Each row is a point on a landscape with many valleys, with its height.
From any point a ball rolls to the lowest of the 2 points nearest to it. It stops when none of these is lower. Distance is the straight distance between rows; heights are no part of it.
tipu (h 318): [ 25  18 -20  52  -4 -32  11  47   8 -19  43 -20 -24  48 -12 -19  28 -19
  -6  55  45]
Lufog (h 661): [ 48  20  15 -34   0   8  -6  35 -48 -36  18  16  31  37   3  17 -17 -20
  32 -38  26]
puliv (h 385): [ 14   2  38 -46 -12  30 -15 -60  50  -3 -58 -29   8 -11  -3  25  46  18
  -5 -35 -14]
nisu (h 535): [ 12 -10  31   4  -6  -4  29  32 -11  28 -10 -43 -23 -21   8  -9  -2   2
 -42  33  -2]
voduv (h 439): [-15  -4  18 -24 -24  15 -16 -79  47  -2 -55  -3   8 -14   8   9  36   5
 -14 -29 -56]
vesap (h 235): [ 14  37  -5 -23  10 -32 -25  46 -63 -23  44   1 -23  21  28  12  13   3
   5  16   6]
bul (h 620): [-23  -1 -43  13 -32  -7 -15 -26  11  30 -20 -30 -22  -8  15   0  20  76
 -36 -18 -16]
nisa (h 421): [  7   1  17 -26   0 -15  40  32 -26  36  24  10 -48 -36  45   1  -4  22
 -34  19 -34]
muta (h 655): [ 20  26 -13 -35   6  34 -36  15 -26 -39   4   8  42  35 -21  33   5 -24
  56 -36   9]
Mekig (h 752): [-10  11 -32 -11 -27  -3 -10  18 -26 -17  21  20  37  14 -51   0  30  -3
  52 -17  27]
saz (h 483): [ 16 -33 -22  27  -2  -9  -5 -34  14 -19 -41 -10   6 -18 -24  15 -38 -30
 -49   6 -71]
zomid (h 373): [-19   0 -20  16 -22  -7 -13 -26   3 -60 -21  55  17   7 -43  10  -9 -38
  51 -23   3]
sivif (h 286): [-49  -6  36  20   8  15 -28 -62  31 -30 -33  18  -5 -19 -26  25 -33  -3
  -7   6 -10]
vomam (h 451): [ 53  10  30 -12   8 -36   8  38 -48  -3  45  -8  14  63  27  -1  38 -25
  39   6  50]
vupa (h 546): [-22 -20   1  -1  -8  21 -20 -49  26  25 -19   5  33  -7  50 -53  17   7
  -7 -45 -41]
tol (h 307): [ 18 -17   6  27 -17  57  32  -4  60  -3 -17  12  16  24 -63  20 -13 -34
  22  -2  -4]
Zoti (h 198): [-30   5   7   4  11  24 -38 -27  -6 -21 -18  18  -4 -31 -12  41 -35  -9
 -28  -4 -16]
Momav (h 748): [ -5   4 -25  -3  -5 -12 -27  28 -45 -19  29   7  33  27 -15  -3  59 -27
  39   9  19]
nuset (h 414): [-49  -1 -18  -2   2  26 -18 -25  22  28  -8  -8  44 -12 -14 -13   5   3
  15  -4  12]
Vazel (h 455): [ 12  12  23  22  12 -10  10  36  21  -7 -22 -39   7   8 -27  -4 -42 -33
  26 -23  71]
toz (h 467): [ 22 -35 -26  24   9 -21  -4   8 -12 -18 -21 -35 -16 -12 -23   1 -24  -3
 -72  24 -76]
Futes (h 224): [-23   2 -54  -2  -2  18   5   7  -1  -4   4  32  16  -4 -25   1   3  11
   5  -1 -25]
bapez (h 293): [  9 -33 -19 -25   6  -5   2 -14  33  27 -41 -27  14   1 -22 -43  49   6
  -3 -28 -59]
lalob (h 669): [ 36  -1  30 -35  -8  33  21  12 -15  -1  26  -3 -24  26  11   9  37  -1
 -37  48 -38]
Pusu (h 241): [  5   1 -13 -25   6  46  16  35 -11   7  40  18  15  37 -36   6  21   2
  33  25  41]
Gogev (h 542): [ 13 -42   7  -2 -10 -31 -15 -73  36  -1 -62 -23  17 -14  31 -41  34   1
  -9 -52 -35]
vom (h 423): [ 34  24  32 -17  -1   6  59  17  12  -8  -5  26 -10   5  10  -5 -56 -30
  59 -13  53]
Veleb (h 181): [-37  -3 -13   9  10  10 -14  24 -11   9  16 -27  18   7 -40 -18  21  22
  12  20  64]
gim (h 267): [-31  -1 -31   0   6  24  -2 -19  23   4  -7  48  21  -8  -5 -29  -5 -15
  39 -29 -30]
lani (h 437): [ 27  -4  -5 -54  19 -33  37  18 -67  22  20  39   5  51  43 -12 -11 -22
  41  22  19]
maso (h 754): [-45 -27  14  21  13   9  -8  11  -8   0  34  38  23   7   0 -80  44 -30
   9  28  -2]
nurag (h 665): [ 65   9  26  12  34  -4  34  25   0   2  48  21  -3  58  68  -3  -1 -44
   2  38  -1]
tov (h 579): [-35 -28 -24  60  19 -40 -23  -2 -21 -19  31  18   9  25 -12 -51  42 -50
  -1  40  -2]
tuz (h 595): [-19 -33 -22  32   6 -35 -22  26 -31 -29  20  29  27  19 -23 -66  18 -42
  23 -10  -5]
pok (h 664): [ 64  15  28 -22  -8  16  19  34 -39 -52  39  49  16  20   8  27  -4 -26
  -7 -24  15]
Davob (h 809): [ -5 -16 -19 -21 -30  -8  20 -36  15  17  11  11 -20   2   6 -49  93  24
   1   6 -65]
sanal (h 456): [-57   2  -9   7   6   4 -45 -61  27  13  -8  21  20 -16  27 -14  -5  21
  25 -23  17]
kesa (h 388): [ 34  37  19 -39  -9  15  54   5  17  21  -3  25 -32   3  32  11 -63   1
  33 -28 -18]
Tolib (h 195): [-28  25 -67  -2 -22 -21 -20   1  -6 -22  -5  35  -4 -27 -35  21 -20  -3
  18 -24 -14]
tava (h 654): [  1  27  35  -4 -32  -7 -11   1 -66 -47  18  -8   8 -18 -29  41  12  -9
  20 -26  42]
gelad (h 243): [-20  30   0 -14 -35  21  21 -19  38  -1  11  25 -30  -1 -26  26 -39  33
  31 -10  32]
Kili (h 317): [  7  11 -42  -1 -28  10   6 -24  67  23 -37 -12 -29   1 -18   3 -22  33
  -6 -33 -46]
besit (h 675): [ 46   7  10 -12  26  -5  26  72  -8  14  27  -3 -12  54  53 -27  15 -35
  22  29   5]
Pege (h 338): [-12  10  10 -28  18  19 -11   9 -23  16  21 -13  -7 -21  26  19  -1  41
 -31   5   4]
zisu (h 732): [-11  26 -13  -7  37 -32 -16  39 -24  26  13 -20 -35 -39  51  -9 -28  38
  -7 -23  21]
Kove (h 226): [ 13   5  27 -15  14  32   4  40 -16   3  38  -3   1  59  -4 -12  31  -7
  19  47  58]
Bez (h 582): [ -8 -30 -10  -6 -27  -6 -14 -42  10  40 -29  -2  40  -9  53 -40  63  39
 -12 -54 -43]
tikor (h 349): [-50  -8   3  28  19 -13 -17 -41  29 -45 -23  36  -2 -10 -30   6 -29 -28
  36   2   0]
neku (h 288): [  5  20  10 -49  -7  52  31   9  26  56  10 -10 -10  26  23 -14 -30  25
  32 -28  39]
Subi (h 709): [ -5  22  32 -55  -9   4  29 -32 -12  39  13  35 -24 -13  53  -1 -52  30
  32 -27  54]
muv (h 133): [-20  10 -33   4  37 -13 -54  49 -20  -9 -12 -50  22   4   0  -3  12  12
  18  -9  31]
riz (h 591): [-34 -14   0  11 -44  24   6 -87  24  21 -18  19  18 -23  24   0  44  41
  -3 -24 -17]
munaf (h 663): [ -9  26  28 -22  -4  18 -28 -13 -31 -38   1  21   5  -7 -21  44 -13  -5
  17  -9  51]
mar (h 331): [-55   5  -2 -24   1  19 -31 -33  -2 -29   4  54  30 -23   3 -19   7 -18
  38 -25   5]
peti (h 607): [-19 -25 -38  -6 -14  20  -5 -31   9  43  -3 -15   5   8  37 -23  49  65
 -11 -26 -27]
kan (h 429): [ 57  12  11  11  17   7  27  44  -2  -4  20  12  40  23  13  -3  -3 -30
   8 -11  24]
femat (h 821): [ 26  -5 -27 -57 -31  25  24 -18  24  35  12  -8 -13  27  -8  -7  77  57
  -3  -1 -37]
sir (h 187): [-23 -64  -6  26  11 -31 -10 -28  -1   8 -10 -43  15 -12  -1 -74 -13  -7
 -15   4 -60]
Nivi (h 367): [ 30  19  14 -19 -10  17  39  42  18  34 -19 -13 -21  13  12  -7 -29 -11
   4 -16 -25]
bof (h 733): [-26 -13  -3   9  12  11 -32 -11 -26 -29  -2   7  53  -3 -29  10  21 -28
 -10  21  21]
ponu (h 699): [ 10  16  47 -59   2  25   6 -19 -33  13  13  31  -9  -9  52   5 -47  -1
   5  -9  19]
Pufiv (h 161): [-38   7 -45   2  30  -4 -52   9   3 -14 -32 -23  27  11 -32 -10   3   6
  53 -30  33]
guti (h 445): [ 28  -6  12 -26 -16 -60  27  28 -88  21  14  23   6  29  28   6  13  -3
  61   0  31]
Zadi (h 244): [-43 -27 -10  30 -24 -14   3 -29 -14  -3   6 -13  11 -34 -43  -7 -10  22
 -35  23  18]
matu (h 270): [  2  17   7  16  -3   6  15   9  52  -6 -48 -20 -34  -1 -12  21 -55   0
 -14  -4 -16]
zet (h 204): [-32   7 -12  -2 -31   5  15  -3  33   9  -3 -17 -16 -20 -40   2 -31  36
  -5  -2  41]
Vubip (h 740): [-20  34  -3 -24   5 -36 -22  33 -25  20  -1 -32 -12 -21  22  -1 -21  30
  24 -40  53]
Zenuf (h 350): [ 43  -5  -2   3  -6  50  35  50  33  12  -9 -11   3  35 -21   0  -4  -6
  -8   0 -37]
rif (h 624): [-18 -18  20 -30 -47  23  12 -63  15  21 -24 -18  11 -32 -13   7  50  40
 -29  -7 -19]
tazun (h 581): [-10 -45  25   6 -11   6   8 -65  33  -8 -59 -49  15  -3 -47 -24   0 -25
  -3  11 -30]
Topud (h 833): [ -2  46 -26 -41  10  12 -30  11  13 -21   0   7 -19  27   7  21 -24  18
  63 -55  23]
vani (h 598): [ 19  -9  27 -40  -1 -19 -21 -27   7  -5 -43 -43 -16 -26  11   1  57  32
 -53 -13 -28]
Sopev (h 281): [ -7 -19 -16  18   2  43  11 -16  73   4 -49  -6   6  20 -36   7 -22 -22
  29 -16 -33]
mekam (h 705): [ 35  -3  46  15 -22  36  34  12  31 -11 -34 -27  26  13 -27  16  -8 -22
 -36   5  -9]
pom (h 427): [ 33 -14   7 -33  29   2  48  21 -40  45 -10  26  35  29  40  -8 -19 -25
  58  25  29]
bilo (h 215): [ -2  26  -8 -25  -5  -5 -26  31 -59 -23  22   1 -18 -17  -1  20  -1  15
   0 -24   8]
dibal (h 632): [-39   6 -47  18 -11 -18 -22 -25  -3  22  11 -20 -14 -32   0  -8 -23  57
 -39 -20  10]
tem (h 796): [-30 -31 -19  12 -33 -12  18 -32  26  22  -7   1   2 -18   9 -63  48  22
 -27 -15 -58]
pako (h 659): [  4   2  42 -19  -7   5   8 -11 -19 -14   4 -23 -36  -7  -9  18  52  21
 -55  50 -39]
Kuvi (h 253): [-14  23 -12   6 -13  24  -7 -37  59  -6 -11  22 -40  26  43  39 -32  73
  11 -28   4]
lef (h 285): [-30   8  17 -18  19  39 -39 -35  -6   5   7  -3   1 -43  20  42  -3  28
 -46  -9 -10]
Kepa (h 641): [ 22 -12  -4  28  54  34 -30  47   3  -6  10 -30  15  53  22  -4  21 -29
  -5  42 -10]
sevo (h 540): [ 26 -10 -33  48  -5 -28  -5   2  11 -54  -8   2  16   7 -53  15 -33 -44
 -10  -8   8]
Kub (h 222): [-48  11 -52   6  -1   2  -6  -8   6  16  38   7 -34  30  10 -27  51   4
   6  63  -9]
pusub (h 408): [ 17  -2  23  31  -7 -58  48  28 -22   5  -4   8  -2 -45   3  -3 -32 -26
   1   5  40]
Fefo (h 609): [-28 -11 -38  20  19 -47 -42  27 -51 -34  23  21  14   0  13 -34  45 -38
  11  -5 -34]
gime (h 480): [ -7  17  -8  -1  10 -44  42  18 -24  43  -9  -7  -5 -35  37 -10 -32  14
  15  10  16]
bosiz (h 513): [ 61  -3  -4  47   2 -60  12  46 -23 -34  52  20 -26 -22  13  19   4 -22
 -49  14   0]
Buzas (h 587): [ 49  -1  34  25  30   9   7  33  -3 -14   1  -6  18   9  24  27   9 -28
 -62  14 -22]
menib (h 679): [ -9  42   8 -15  19 -19 -68  -1 -19 -29  -9  -8 -12 -19  18  33 -39  10
  10 -40  29]
zul (h 741): [-39 -21   5  14  17  -1 -20  -2 -28 -14  27  26  47  10  -8 -16  62 -27
  15  22  27]
mifit (h 492): [ 35   3   9  56  25 -51   4  26 -30  -8  27   3 -51 -28  34  -7  -7 -18
 -67  45 -18]
Fazab (h 443): [ 63   7  12  20   9  -6   5  76 -12  -9  45   3  15  60   7  -8  34 -18
  23   7  48]
radib (h 393): [ 29  11  13 -30   6  -8  66  32  -4  45 -12  -2 -14  -9  48 -16 -12   3
   1  20 -45]
tof (h 780): [-32 -33  18  11 -21  -3   2 -24  21  30  27   0  -5   9  36 -85  68  24
 -22 -15 -38]
Zugon (h 746): [ 15  29   3 -18   9 -27 -11  66 -37   7 -10 -31   7  10  27  -8 -11  -1
  51 -39  40]
kup (h 702): [ 17  12  72   3  -5 -47  12  11 -60  -2  13   4  26 -37  18  15   5 -26
   9  -6  73]
Nofe (h 626): [ -3 -19 -38  38   2 -62 -44   7 -47 -44   9  -1 -21 -22 -30   2  26 -10
 -21  25 -14]
Tumob (h 154): [-29  10 -41 -45  -3  18 -27 -28 -20  13  48  17  15   4  -1   6  27  59
   8  -6  25]
nalu (h 551): [ 25 -32 -20  51 -15 -13  24   5  20 -22 -14 -28  14   5 -50   6 -47 -31
 -36  22   7]
mukem (h 827): [ 16  25 -33 -46 -17  33  21  36  12  18  30  11 -26  27   0  -4 -27  35
  22 -32  -7]
beb (h 463): [ 10  10 -36 -27   8 -67  33  38 -46  40   1  30  -4 -24  28   2 -23   6
  41  -4   9]
Gazu (h 440): [ 13  20  36  12  -8  32  47  33  29  11 -16 -14  -5  16 -24  -2 -46 -21
  45  -4  68]
dufa (h 651): [ 38  20  16  14  34  20  -2  37   5  -4  34  -4 -15  58  47  12  30 -27
 -22  48 -12]
zuvib (h 188): [-33   9 -46 -34  -2  16 -18  -3 -21   9  59  31 -16  17   8 -14  36  33
   8  49   5]
Dav (h 464): [ 21 -13  25  34  13 -59  38  36 -21  26  15   8 -40 -31  51 -15 -13 -21
 -37  49 -10]
bag (h 682): [ 39   0  47   3   2 -25  38  10 -38   8  66  55   0  28  47  -6  24 -28
 -10  45  44]
seb (h 203): [-43 -15 -10  13   7 -13 -20  13 -26  10  18 -39 -14 -24 -26  -4   8  31
 -26  30  46]
bak (h 162): [-31   6 -59  27 -23 -24  -3 -29  36 -26 -11  31 -29 -20 -41  12 -59  13
   6  -9 -27]
pusa (h 302): [ 34  15   8  23   2  19  19  14  33 -24 -14  15  -7 -13   6  34 -55 -35
 -15 -15 -17]
tal (h 287): [-16  15  32   7 -27  45  22 -31  69   6 -14  -3  -9  13 -39  19 -22  28
  24  -1  19]
dulib (h 441): [ 15  15 -26  -7  -3 -18  19  59 -10  16  19   1 -57 -18  12   4 -18  30
 -45   8 -42]
Sugo (h 668): [-24  15 -13  14  13 -28 -72   0 -51 -24 -27 -31   4 -22 -16  38  -9  -2
   1 -39   9]
Boni (h 648): [  6 -19  28  16  27   6 -31 -20  28 -15 -42 -55  -6 -10 -14  23 -27 -19
 -50  -4 -29]
Zamo (h 410): [  4  11  46  31   3 -12  22  32 -16  13  32 -19 -31  10  15  -4  16 -18
 -30  59  54]
mupo (h 753): [-24  -8 -52  -6  -4 -17 -18  18 -39 -23  44  50  19  20 -21 -24  60 -19
  34  29 -15]
fibu (h 276): [-24 -17 -34  37 -29 -34  -2  -7 -11 -26   0  -4   6 -27 -70   4 -19   1
   7  16  23]
Panim (h 260): [-41  -1 -58  13   6 -24  -4  10  -6   2  33  19  -8   1   0 -54  30  -5
   3  33 -36]
karap (h 817): [ 19 -21 -13 -55 -13   8  22 -19  25   8 -13   0 -12  15 -23 -24 104  21
  -1  16 -43]
vovit (h 482): [  2 -45 -24  14  -2 -44  14 -28  -7  -9 -24 -38 -14  -7 -21 -25  19  -4
 -40  30 -83]
Nuba (h 217): [  9   0 -18  33  24 -18 -18  41  18   8 -29 -52   1  -7 -11 -13 -48   2
 -11   6  12]
lusu (h 642): [ 14  17   3 -23  52  46 -43  39 -13  -9  -2   0  20  21  30  19 -10  -9
   0  -5  -4]
doti (h 630): [ 14  -5   0   0  54  42 -37  18  -1   5  -6 -23  30  20  21  22  15 -27
 -33  10 -39]
lezo (h 379): [ 31   0  47  27  20 -22  42  44 -12  23  11 -13  17   5  27 -14   6 -27
 -18  41  32]
dasok (h 368): [ 33  29  29  -3   5 -20  12  15 -13 -34  -1  28  -8 -14  19  46 -43 -20
  20 -21  19]
vud (h 232): [ -7  11  60 -11 -25  26  42  -1  16  16  -1 -30   0 -27  -2  14 -19   5
 -22   4  30]
beve (h 767): [  9  16  32  32 -30 -33 -13   5  -4 -60 -20   5 -24  -3 -42  38 -34 -23
  28 -30  47]
Nalob (h 305): [ 10  11  80 -30 -23  17  25 -15   2  29 -33 -35  -8 -31  35   7 -10   8
 -19 -15   7]
Siziv (h 196): [-20  25   4  -8  11  34 -45 -51  35   7 -14  21 -26  -6  35  44 -29  44
   7 -20 -10]
vena (h 452): [ 32   3 -28  -6   0 -62  52  29 -59  34  -2  24  15   0  19   8   4 -12
  51  33  35]
moz (h 636): [ 23  -6  -4  52  17 -41 -55   0 -51 -51   9   9  -8 -27 -35  31  13 -25
 -38  -3  13]
dus (h 344): [ 41   6  25  53  13 -59  35  43  10   4  35 -10   0  40  16 -28  10 -35
  -9  52  53]
Deded (h 339): [  4  16 -18  13 -16  20  15  -3  28 -28 -12  27  12  14 -57  18 -18 -40
  36   0  24]
Gaz (h 392): [  8  23  25 -10 -16   9  22  27 -29 -10  16  22  -4 -38   3  21 -33 -11
  -9   4  32]
med (h 189): [-23  20 -14 -37 -22  -2 -44 -23 -50 -10  33  17  -1 -28 -14  28  16  28
  23 -20  20]
mimag (h 294): [ -2 -23 -51  36 -28 -25  18  27 -15 -19  24  -2   3  12 -76  -7  14  -4
  -8  35  24]
zodo (h 275): [-35 -24  14  24 -27  -9   5 -76  39 -17 -42  27 -14 -23 -32  -8 -20  -8
  -7   2 -48]
Diz (h 567): [ 32  -4  13  27   6   5   0  20 -16 -16   7  -8  -9 -32  -7  32 -17 -23
 -71  10 -21]
Sital (h 686): [ 29   4  46 -54 -21  49  37   6  22  33  -7 -23  -7   9  -4  -1  13  20
   3 -18  -4]
kanu (h 680): [ 33  -2  16 -59  14  50  23  22  20  48   5 -42   4  45  -4   3  53  27
   7   0 -19]
vovof (h 693): [  9  11  51  24  31  -1 -11  10  21 -20 -39 -18   2 -15  35  22 -62 -39
  -5 -17  25]
zib (h 720): [ -9  32 -18 -12   8 -18 -24   6  17  23   4 -16 -31 -42  51  16 -46  54
 -19 -36   4]
terar (h 751): [ 27  21  26 -13  25 -27  11  39 -32  13 -22  -7  34   1  28   3 -28 -33
  63 -30  55]
lup (h 191): [ -4  -6 -40  25  33   9 -24  19  20 -21 -25 -23  27   3 -24   7 -26 -12
   5  -3   5]
Zus (h 310): [ -1   1  -6 -15  14  60  -4  32  30  59   4 -44   3  26  -4  -3  -3  32
  28 -26  28]
rolez (h 406): [ 16  39  11 -40 -16  -7  44  -5   1  -1  -3  51 -17   6  37   8 -69 -21
  64 -15  17]
Tadi (h 543): [-34 -37 -11  42  -1 -13   2 -31  -5  10   3 -33   1  13  -9 -46  39  -6
 -27  56 -34]
Kipa (h 695): [ 26   4  48 -23 -31  29  38  -8  45  -1 -34 -38  -8  10 -44   5   8 -10
   6 -11  -1]
mari (h 377): [ 34   5  38  39  -5 -51  56 -10   3  -7 -24  39  -2 -47  10  22 -52 -42
  17   1  26]
kazo (h 266): [  1   1 -10 -28   4  35 -19  -2 -47 -37  60  52   8  46 -10  19  55 -14
  11  48  10]
Pekir (h 574): [ 12 -26 -28 -24   2 -30 -32 -45  26  12 -49 -37  14 -22  21 -17  67  30
 -32 -36 -35]
kag (h 647): [ 21   2  29  30 -18 -29 -29   5 -61 -38   7  -5  17 -18 -19  50  12 -23
 -17 -24  24]
zuz (h 714): [ 35  -2  21  43  15  33  17  22  28 -25 -12 -17  57  13 -21  26 -26 -33
 -23   6  10]
kip (h 649): [ 31  11 -20 -16  36  10 -55  45 -30 -40  -2   1  35  30   0  32   1 -22
  24 -27  -9]
Rer (h 524): [-37 -17  -9   1   0  -3 -19 -19   3  12  10 -13 -18  -9  -1 -12  47  21
 -35  50 -46]
Diri (h 384): [-35   8   5 -25  14  44 -33 -54  12 -33  -5  39  28  -5  -6  21 -13  -7
  42   2   6]
kure (h 157): [-29   6 -35 -10  41   6 -42  48  -1  30  22 -49   0  18   6 -13  25  38
   3  29  25]
kude (h 549): [-40  -8 -18  23 -43 -11  -6 -82  31  19 -15  32  -5 -31  37  -1  -8  34
 -13 -46 -22]
Givud (h 825): [ 16  16 -37 -44 -38  49  27   7  31  43   9  14 -22  23  -5   1  12  55
   2  -6 -35]
zef (h 676): [ 27 -10   8 -52   1  58  13  -1  -1   6  -4 -13  -3  27   0   5  49  15
 -10  16 -49]
pake (h 622): [  7  -9  36  -9  -6   0 -15 -26  11   2 -45 -54 -20 -33   1  22   3  11
 -49 -11 -35]
rego (h 610): [ 41   7  39   3  42  25 -15  35  11   2 -30 -36  22   0  26  10 -23 -29
 -26  -6 -24]
bori (h 205): [-10  -6  29   6   3  33  13  31   9  22  28 -32   1  20 -24  -6  33   8
  -2  43  44]
bisu (h 268): [ 22  11  20 -63  -8  29  23  25 -10  32  19  21   8  41  24 -17 -40  -4
  49 -28  56]
zekam (h 509): [-74  -9   4  24 -10  -2 -21 -49  24   2   0  16  19 -26  -8 -54 -13   1
  32 -51  13]
per (h 214): [-33 -18 -24  33   4 -16 -10 -16  52 -14 -13  31   4  12 -29 -44 -32 -30
  76 -31  15]
Lole (h 643): [ -7 -21  33 -12 -22  14   9 -42  -6   4 -25 -29  -3 -33 -33  -4  54  17
 -58  25 -29]
govob (h 507): [ 10 -25   7  43  13  10  -3 -18 -13 -24 -10  30  18 -33 -25  30  -8 -35
 -54  19 -56]
Ture (h 340): [ 19  -4 -30   8 -47 -28  19 -25  42  -6 -39 -29 -42 -17 -35   3 -27  27
 -43 -20 -63]
rimu (h 724): [ 22  -5  22  23  12  32 -21  11 -14 -25   7   5  39  -3 -15  32   2 -28
 -14   8  20]
gano (h 92): [-35  -2 -12 -11  15  16 -37 -61  30 -13 -26  32 -10 -26  22  27 -22   8
 -12 -24 -51]
zis (h 674): [ 48   9  27   3  13 -14   4  11 -40 -23  72  37 -18  26  35  27  36 -28
 -21  30  26]
Fotar (h 343): [-38 -15  20   3  15  39   0 -21 -16  10  19  20  18   5   7 -24  60 -21
 -14  52 -33]
turer (h 167): [-19   8 -30  21  22 -11 -34  -8  51 -18 -32  -6  11  21 -36   4 -15  -4
  69 -37  21]
mur (h 113): [-31 -41 -21  33   7 -25   1  -8   2  -5   7   8  33 -16 -15 -49  -8 -28
 -15   0 -35]
Zumi (h 531): [ 40   0 -24  45 -12 -37  16  58   0 -33   6  -6   7  14 -38   9 -25 -26
   9 -19  21]
kevid (h 337): [ 40  25  43  14  14  -9  40   9  19 -19 -17  50   0 -16  39  27 -54 -48
  12  -8  -6]
kiga (h 692): [ 29  -4  56   2   9 -37  39   4 -49   4  36  26  28  -8  44   6  23 -32
  14  26  59]
Dovos (h 830): [ 20  30 -42 -40   0  23 -13  60 -10  -3  25   2 -11  18  -4  14 -20  19
  59 -39  21]
nazot (h 673): [ -7  11  28 -49  -6  61 -21 -14 -17  -8  13  22  21   3  -2  33 -11  -5
   0   5  23]
danug (h 247): [-16 -62  -4  -3  15 -32  -9 -31  13  31 -33 -56  16   2  -7 -69  44   3
 -18 -16 -54]
tosu (h 433): [ 20  -1  22  27   6 -77  30  30 -63  11  28  15 -30 -38  18   1   6 -15
 -13  29  27]
zev (h 334): [  4 -12  13 -29   1  34 -16 -25  37  14 -35 -42  16   7 -24  -2  39   3
  -6 -11 -34]
folof (h 756): [ -8  27 -26 -24 -46   2  14  17 -22 -19  25  31  -7 -11 -64  16   1  12
  23  -7  33]
vunav (h 254): [-27 -27 -22  28  -3   3   0 -31  57   1 -35   7   2  10 -29 -46 -47 -15
  32 -22 -31]
kogok (h 179): [-26 -28 -14  27  36  15 -22 -18  18  -7 -23 -11  47  -4  -4 -30 -23 -33
  -6 -11 -25]
godo (h 290): [  4  11 -22  16 -28  15   3 -52  75   8 -30  17 -31  23   3  16 -13  53
  28 -22 -37]
Nur (h 565): [  8 -34  13  33 -11  10  13 -33  43 -10 -42 -41  -3   8 -50   0 -42 -19
 -12  16 -16]
Num (h 560): [-41 -39 -14  53  24 -37 -13 -17 -18 -13  18   2  -1  -2  -5 -28  22 -44
 -43  71 -32]
faf (h 502): [-20 -41 -22  17 -30 -43   2 -38   2   7   2 -26 -37 -30 -23 -26  47  24
 -46  34 -56]
Ruf (h 523): [ 54  10 -10  41   5 -43  31  62   0 -26  10  12  -6 -17   6  -2 -38 -23
 -27  -1   1]
ramub (h 719): [  3   6  13 -63  -4   2  48 -25 -10  63  -8  25   0   0  46 -16 -44  19
  27 -14   6]
tilor (h 255): [ 17  -1  -1 -66   3  58  18  18 -15   8  38  28   3  51 -14   3 -21  -3
  32  -7  29]
gaf (h 764): [-40 -34  18  13  20  10   9   0  15  33  11  -3  13  27  16 -77  66 -13
   9  15 -28]
bog (h 380): [-38 -20  21   1  15  38  -4 -28  -3  26  -4 -16  36  -2  -9 -22  48  11
  -9  20 -13]
banor (h 114): [-24   5 -10 -21 -22  29   9 -14   6  41  41  -1   0   9   7   6  34  69
  -5   8  18]
davu (h 213): [-28 -18 -20  35 -26 -31   2 -70  49  -5 -22  -2 -28 -17 -19   4 -45  18
  -5  -5 -31]
duvag (h 667): [ 51  -4  22 -19 -11  13  16  15 -58 -31  60  54  -3   3  -2  31   4 -15
 -23  21  27]
mukiv (h 623): [ -1 -18 -11  -6 -34  18  -7 -71  30  33 -54 -27  10  -1  23   3  62  44
   4 -41   0]
Geni (h 297): [ -7  -8  20  -1  15  36  -7 -21 -36 -24  45  34  20   9  -6  17  51 -27
 -27  69   1]
vut (h 660): [-41   4 -46  14  10 -38 -64 -23 -10 -24 -27 -21   1 -29 -28  11 -39  18
   3 -43  15]
kor (h 496): [-28 -23  16  -4  -8  -6 -25 -75  13   0 -45  -4  16 -39  27 -31  25  -6
 -35 -39 -53]
lifa (h 671): [ -2   3  13  29  46  17 -46  -4  22 -33 -42 -26  -4  -8   7  34 -55 -28
 -24  -3   5]
Vor (h 694): [ -6  44  13   2  25  -8 -31   2  33 -26 -16  -7 -37  -7  14  22 -69  17
  11 -28  16]
Rutu (h 687): [  4  17  65 -42  -4  57  13 -27   6  -7  -2  22  -3  -8  22  25 -40 -15
   3  -8  16]
Femib (h 359): [ 11   3  48 -33 -15  12  12  -4 -11  32   2 -34 -21 -23  31  17  20  42
 -33 -13 -10]
golib (h 707): [  0  31  12 -19   8   1  -5  -5  37  16 -18   6 -41 -23  40  13 -56  21
 -12 -28 -25]
zoteb (h 251): [ 11  15 -17 -46  10  15 -24  23 -49 -29  52  21 -12  46  18  12  25   6
   6  19  10]
vurib (h 619): [-12 -19 -67  25  16 -40 -25  26 -26 -46  -1  27  15  -3 -26 -10   5 -24
  -1   7 -33]
dugep (h 335): [  2  -5  -5  -7 -14  54  41   6  16   8  -4  -4  20  16 -40   8   6 -15
   3   0 -35]
Nozu (h 508): [-20   0  26   4   5 -41  43  20  -9  60 -15 -40 -26 -45  41 -17 -22  23
 -22  10  -1]
Pupe (h 407): [ 11   8  21   3  21   4  15  52  -8  16   0 -19  17   6  44 -10 -12 -15
   0   2  31]
muzu (h 306): [  7  10 -42  44 -23 -52   1  48 -25 -35  35  -2 -20  17 -38   3  25  -6
  -6  47  31]
Ragef (h 552): [  0   8 -11  16  -4  18  -3  20 -11  -7  23  10 -10 -14 -23  19  14   0
 -48  41 -14]
fir (h 242): [ 11  -4 -14  19  -3  -9  23  20  42  16 -39 -60 -26   3 -28 -27 -52  12
 -11  -8  -7]
mazu (h 844): [-25   9 -43  16   8  15 -32 -50  52  11  -7  33   4  28   9  14 -16  56
  56 -31  11]
vuzu (h 541): [-11   7 -11   2   4   4 -14  26  -9   7  35 -10 -37  -1  14  -3  20  39
 -37  48 -19]
vug (h 837): [-25  30 -26 -30   0  36 -37 -32  10   0   1  16   3  23   4  23  -8  38
  46 -32  25]
migur (h 413): [ 33 -13   5 -33  26   2  57  23 -12  67 -17  10  14  16  53  -9 -10   0
  28  40 -15]
vozul (h 454): [  3  -3 -44  17   0   0  -2  18   8   2  -2  -6 -32 -38 -11  11 -22  22
 -48  12 -59]
bomu (h 506): [-61 -18   7  45 -12 -11 -20 -74  48  14 -24  37  -7   2  30  -6 -14  40
  13 -25  -3]
fino (h 760): [  3  24  -4  20 -43 -26  14  22 -16 -40   4  15 -33 -30 -50  30 -26 -11
  14 -17  40]
kopon (h 163): [-26  11   9 -14 -33  27  14  -5  21  41   6 -35  -3 -13  -8  -1   8  41
 -15  -1  42]
duni (h 646): [-52 -13 -44  18  24 -35 -48 -44  -2   4  -9 -27  -9 -46 -14  -3 -40  17
 -39  -8   8]

Where does a ball stop that starts at each point below?
vug -> sanal
sevo -> mur
zul -> sanal
nuset -> banor
Gazu -> muv
kup -> mur
gime -> muv
vozul -> muv

Call two points neighbours if one is among the 2 nearest of the other. Go from one point of each pair to the other, from neighbour to neighbour, staying as low as possible. Name the highest point that can't be avoided.
bak, Veleb -> Femib
banor, muv -> Zus
bak, Zoti -> sivif
